A landscape with many valleys, sampled at points; each row gives a point and its height.
From any point a ball takes the steepest step (drop divided by distance) to one of its 2 nearest points. It stops when none of these is lower. Distance is the straight distance between rows; heights are no part of it.
J626: [184 133  93 116 149  82  90 115 115 130 134 131  63 126 166 139 121 160
 174 163  67 142 126 193]  (h 5.79)
J183: [111 113 158 129 130 151 135 130 136 102  94 204 130 120  93  68  72 120
 145 140  99 126 104  98]  (h 5.77)
J656: [182 132  97 140 152 110  99  95 110 139 164  99  81 159 173 133 157 130
 153 128  79 137 165 169]  (h 1.24)
J887: [169 142 134 112 145 115 130 116 151 134 126 144 111 116 128 159  90 136
 154 167 129 120 121 159]  (h 3.24)
J513: [161 127  91 129 121  87 102 122 111 153 141  62 103 150 154 113 169 111
 120  80 115 140 140 146]  (h 1.15)
J739: [134 141 109 114 122 162 136  94 199 114 135 183 134  90 106 137  38  92
 144 147 126 104  50 187]  (h 4.94)
J969: [155 170 105 170 163 150 148  97 113 142 184  87 117 140 164 180 187 143
 152 123 197 116 192 162]  (h 3.71)
J699: [148 153 141 115 129 158  80 102  80 118 149 112 147 134 101 145 213 126
 129 107  70 124 153  82]  (h 5.60)
J165: [143 158  80 141 133  74 112 116  88 164 150  46  81 137 176 166 175 177
 141 134 148 149 132 188]  (h 4.33)
J185: [180 147 127 150 155 157 112 102 117 115 175 116 136 135 140 139 193 100
 146  88 123 115 192 126]  (h 5.16)
J671: [187 136 118 140 174 136 121  96 106 128 163 139  98 148 164 144 146 130
 165 156  91 126 177 159]  (h 2.06)
J550: [115 157 179 104 137 165 143 139 140 111 126 221 153  81 119 138  83 148
 150 187 123 126 106 157]  (h 3.55)
J633: [155 104 128 127 141 120 127 115 139 127 112 171 108 151 117  62  98  90
 144 108  91 122 130 112]  (h 2.53)
J440: [124  95 106 136 109 129 119 126 131 141 133  80 148 155 102 105 161  91
  88  60 147 113 142  77]  (h 1.36)
J554: [102 103 140 145 126 127 152 143 153 133 115 114 153 118 112 137 101 139
 108 129 196 121 131  99]  (h 6.53)
J807: [147 163  94 125 126  77 121 123 107 162 126  67  82 121 166 194 145 179
 144 163 151 142 116 191]  (h 3.84)
J973: [ 70  92 130 141 110 133 142 131 115 136 118  95 152 145 109 125 133 130
  81 122 151 128 117  77]  (h 2.95)
J163: [170 121 143 143 157 136 150 138 154 124 142 138 139 123 149 120 118 107
 139 108 176 111 181 126]  (h 4.66)
J313: [162 164 130 125 141 134 153 122 173 134 132 133 131  97 137 209  98 144
 149 159 199 108 123 167]  (h 2.04)
J51: [165 134  87 133 137  41  88 138  88 132 130  68  77 112 178 108 164 150
 129 101 105 136 121 167]  (h 5.04)
J10: [167 136  87 118 146  50  78 123  91 123 132 107  59 119 171 127 149 163
 159 148  65 145 113 193]  (h 5.52)
J846: [118  89 110 148  88 107 125 114 153 125  71 171  91 156  92  33  71 110
 136  86  72 135  88  95]  (h 1.29)
J620: [ 87  93 143 149 109 162 134 144 137  92 117 166 162 134 103  65 134  93
 104  87 110 127 136  62]  (h 3.00)
J628: [163 150 145 122 144 161  91 113  98 104 163 138 142 131 124 133 201 106
 143 100  77 118 177 103]  (h 5.39)
J893: [ 85 108 158 153 116 148 158 155 171 108 113 149 172  94 108 128  88 152
 116 138 194 126 132 104]  (h 6.77)
J151: [172 137  83 135 131  96  83  99  93 143 157  71  85 152 171 124 182 125
 133 101  81 143 147 159]  (h 0.44)
J566: [115 145 174 111 118 188 140 176 153 113 160 196 173 115 158 114 141 110
 137 104 132 157 200 147]  (h 7.40)
J492: [101 100 111 130  81 101 123 132 162 129  83 118 117 128  97 107  68 147
 115 128 114 141  54 110]  (h 4.14)
J755: [158 136 139 105 173 134 123 105  95 125 126 173  88 142 135 132 114 134
 171 192  51 125 132 149]  (h 5.61)
J271: [125 137 165 119 152 142 145 140 110 119 124 163 136 129 128 124 118 127
 133 166 109 131 131 111]  (h 2.54)
J688: [170 169 126 165 169 157 143 112 128 124 184 107 134 124 165 165 180 129
 157 112 191 117 212 155]  (h 4.04)
J664: [151 114  96 129 117 108 111 125 125 149 142  67 125 155 135 111 160  95
 106  64 133 126 150 112]  (h 0.24)
J790: [137  96 121 135 118 118 131 117 142 122  94 179 103 163 103  46  88  80
 135  90  74 124 112  93]  (h 2.67)
J333: [132 137 126 114 120 141  97 105  79 142 135  78 143 153  92 146 202 119
 105  98  87 121 129  71]  (h 5.85)
J876: [ 88 108 146 119 115 164 119 133 107 100 114 164 155 145  94  85 166  98
 105  94  69 131 120  59]  (h 2.12)
J869: [ 68 134 150 121 130 136 150 135  68 141 121  90 142 143 123 169 152 147
  85 169 133 134 105  96]  (h 3.65)
J416: [168 163 109 154 156 126 147 106 126 151 155  86 101 136 165 189 150 156
 164 144 193 124 175 173]  (h 3.23)
J944: [172 100 132 142 135 126 140 130 207 120 127 152 141 109 117 111  64 108
 155  95 189 105 143 127]  (h 0.49)
J179: [116 140 162 121 145 158 135 137 100 112 143 146 150 132 133 132 159 113
 119 138 109 133 149 108]  (h 1.98)
J129: [173 115 121 116 138 101 123 121 146 136 121 138 100 145 138 102  98 111
 144 122 110 129 135 135]  (h 1.69)
J194: [105 122 127 132 125 118 158 131 122 158 124  76 138 138 125 158 130 138
 101 131 192 122 133 114]  (h 6.24)
J716: [ 97 131 159 107 115 172 110 147  96 106 132 150 171 129 110 117 183 110
 111 106  84 138 141  86]  (h 1.10)
J766: [135 145 159 112 116 185 114 163 144 112 174 169 185 110 145 116 180  97
 139  74 129 143 202 135]  (h 7.55)
J564: [185 111 110 124 127  87 115 132 172 138 120 129 108 127 141 102  85 115
 146 103 147 127 128 144]  (h 2.38)
J649: [ 90 112 110 122 105  90 142 140 116 166 106  51 124 147 126 149 117 154
  91 136 168 136 100 119]  (h 5.86)
J234: [125 111 156 133 128 174 132 167 164  97 154 184 185 114 135  73 140  89
 123  72 152 131 184 106]  (h 3.97)
J792: [116 126 114 117 121 103 128 118  84 160 127  67 107 167 137 148 151 129
 106 143 104 143 114 123]  (h 2.58)
J497: [163 137 139 144 156 152 135 126 119 120 163 124 140 129 146 136 164 100
 138 110 142 116 184 128]  (h 4.97)
J963: [109 148 181 114 126 174 154 176 153 119 147 202 167 105 160 124 118 132
 143 136 151 154 187 158]  (h 7.24)
J268: [156 151  73 147 129  57 101 130  98 152 150  36  87 124 180 129 186 154
 134  94 146 137 129 181]  (h 4.73)
J255: [112 169 128 138 133 166 140 132 102 134 168  93 169 116 132 171 211 137
 120 102 193 112 188 136]  (h 2.14)
J334: [120 142 163 118 132 168 142 121 172 102 117 209 155  82  94 130  56 128
 153 164 135 108  87 145]  (h 4.02)
J304: [121 145 143  93 132 141 124  98 141 125 100 190 113 111  88 133  58 133
 154 189  84 120  52 149]  (h 4.64)
J747: [159 124 117 121 134  95 121 126 125 144 127 101  95 146 150 131 121 127
 136 133 113 130 132 147]  (h 0.85)
J536: [174 166  99 129 143 101 124 112 143 150 139  97  81 111 164 212 124 169
 164 163 165 129 131 200]  (h 3.22)
J61: [194 100 112 133 114  90 118 133 207 129 122 140 122 115 136  83  63  97
 150  70 166 117 135 142]  (h 1.62)
J414: [132 162 152 135 143 140 163 145 157 124 130 139 149  89 138 196 111 156
 139 154 227 109 151 154]  (h 1.35)
J686: [126 120 111 111 114  83 120 133 106 152 108  82  98 157 138 127 125 135
 115 135  96 145  97 128]  (h 1.87)
J946: [168 132  87 127 147  27  77 140  96 107 115  91  76  93 164 106 153 152
 142 125  91 131  93 174]  (h 5.26)
J365: [195 132  97 132 163 110 103 102 127 134 152 144  73 140 164 151 117 157
 185 169  83 134 157 192]  (h 6.08)
J589: [126 150 142 143 148 147 163 147 123 131 152 107 155 113 143 163 164 133
 125 119 205 117 182 134]  (h 1.34)
J530: [154 153 106  89 134 131 119  99 164 130 129 179 106  95 121 157  70 116
 158 177  88 112  57 207]  (h 4.34)
J218: [169 166 121 136 151 123 145 121 142 144 138 110 105 117 153 203 126 157
 162 168 187 115 143 172]  (h 2.66)
J780: [148 149 134 117 139 157 144 110 191 114 137 186 149  85 110 162  57 112
 147 155 160 101  82 173]  (h 4.47)
J261: [163 140 110  97 124 101 115 119 166 135 121 147 105 105 130 153  79 132
 151 154 113 123  77 188]  (h 3.78)
J534: [ 71  79 104 143  71  99 136 136 140 147  83  75 119 149 102 109  99 152
  81 123 141 138  85  87]  (h 4.63)
J608: [ 96 126 176 128 122 160 157 169 160 103 133 187 179  89 129 114  97 141
 128 137 175 138 159 128]  (h 7.01)
J541: [107 120 133 109 122 108 131 127 105 142  97 118 110 156 118 125 106 130
 115 167  80 144  80 104]  (h 2.79)
J663: [ 65 107 161 140 112 156 150 152 113 104 104 164 157 127 109 101 116 139
 104 150 118 143 110  86]  (h 4.85)
J822: [ 59  86 139 162 107 153 149 158 155 112 133 126 186 111 112 104 136 126
  87 102 197 121 162  85]  (h 3.89)
J863: [ 70 103 156 141 110 157 142 137 119  95  90 177 142 136  91  69 100 132
 115 142  90 137 100  76]  (h 5.27)
J543: [109 158 159 132 141 145 163 153 124 125 137 127 149 107 144 182 137 148
 124 153 209 125 168 143]  (h 0.55)
J706: [ 46 130 173 117 120 156 151 156  99 110 108 160 157 121 114 128 118 160
 101 181 112 149 103  97]  (h 4.46)
J932: [102  94 101 116  93 109 109 113  98 139 101 103 111 178 108  93 153  99
  89  96  50 140  87  64]  (h 6.55)
J600: [ 91 103 133 134 122 149 130 135 118 121 130 102 166 139 106 122 160 109
  80 100 151 121 136  75]  (h 2.31)
J549: [ 56  88 137 148  97 163 127 154 137 106 129 126 192 121  96 105 170 116
  82  85 156 125 151  66]  (h 3.16)
J312: [106 113 132 118 113 112 131 121 133 132  90 135 115 144 105 116  79 141
 123 160 106 136  68 105]  (h 3.40)
J212: [ 97 170 128 129 130 156 135 133  80 139 160  77 163 127 110 183 224 144
 108 116 171 113 164 120]  (h 2.72)
J337: [104  92  97 132  88  94 112 129 119 143 100  90 116 172 119  83 135 107
  85  75  93 140  94  81]  (h 6.13)
J382: [145 138 147  99 157 134 124 111 121 127 107 192  97 120 105 131  82 133
 169 191  71 122  94 152]  (h 5.13)
J53: [ 93 141 131 121 129 136 139 119  70 145 133  73 135 154 120 170 176 134
  92 152 123 125 121 108]  (h 3.25)
J241: [129 153 177 111 156 153 146 137 119 113 125 190 137 102 131 138 101 142
 148 184 117 126 129 147]  (h 3.09)
J314: [127  91  96 135  94  73 113 141 143 142 107  87 113 146 139  76 117 116
 105  71 133 138 114 110]  (h 5.56)
J480: [106 124 143 107 127 132 128 109 128 122  81 182 111 129  81 107  64 139
 143 181  78 130  54 115]  (h 4.13)
J689: [ 46  70 119 162  85 130 139 133 131 127  92  85 143 149  89 109 116 147
  73 131 141 132  96  60]  (h 3.80)
J935: [112 168 117 132 132 147 128 103  69 151 152  55 141 145 115 182 214 145
 111 128 142 115 146 117]  (h 3.26)
J929: [130 146  91  98 117 129 122 105 180 118 140 179 109  86 125 136  57  92
 140 148 100 114  31 224]  (h 4.95)
J795: [105 101 143 139 112 167 120 151 149  97 135 165 184 121 113  78 153  91
 112  64 130 131 163  80]  (h 3.56)
J694: [117  92  99 137  76  76 115 146 171 127  91 104 115 122 120  83  76 133
 113  88 140 138  79 116]  (h 4.91)
J981: [110 127 164 124 131 165 136 115 146 102  90 232 121 100  73  75  62 126
 159 157  88 120  83 121]  (h 6.12)
J593: [173 144 136 131 164 131 136 114 118 128 147 142 110 132 154 146 125 133
 159 167 118 124 161 149]  (h 2.62)
J442: [127 121 107 109 104 120  94 109  89 148 123  85 122 168 115 119 178  98
  98  84  66 130 109  81]  (h 6.15)
J247: [ 64 142 166 116 132 143 150 142  78 125 115 135 140 134 121 155 140 148
 100 189 100 142 105  98]  (h 4.08)
J903: [149 117 157 143 151 153 148 160 156 109 151 164 166 110 144 105 126 104
 133  98 179 120 188 120]  (h 4.36)
J933: [ 73  83  94 138  87  87 135 140 148 165  98  52 129 134 107 124 109 156
  75 112 186 135  95 102]  (h 5.33)

Where does a ball stop that starts at each point below?
J530 => J151
J935 => J543
J554 => J600
J314 => J747
J382 => J747
J755 => J151
J766 => J716
J334 => J716
J626 => J218
J981 => J747

Call two points neighbours if one is among the 2 nearest of the other. Go from one point of each pair to the other, from neighbour to neighbour, staying as low as possible. Name the highest point that can't be avoided.
J664, J151 => J513
J846, J543 => J935
J747, J944 => J564
J664, J716 => J929
J747, J846 => J633

Write out the way that a ball takes from each point below.
J932 => J337 > J314 > J694 > J492 > J312 > J541 > J686 > J747
J497 => J163 > J903 > J234 > J795 > J620 > J876 > J716
J929 => J530 > J261 > J887 > J593 > J671 > J656 > J151
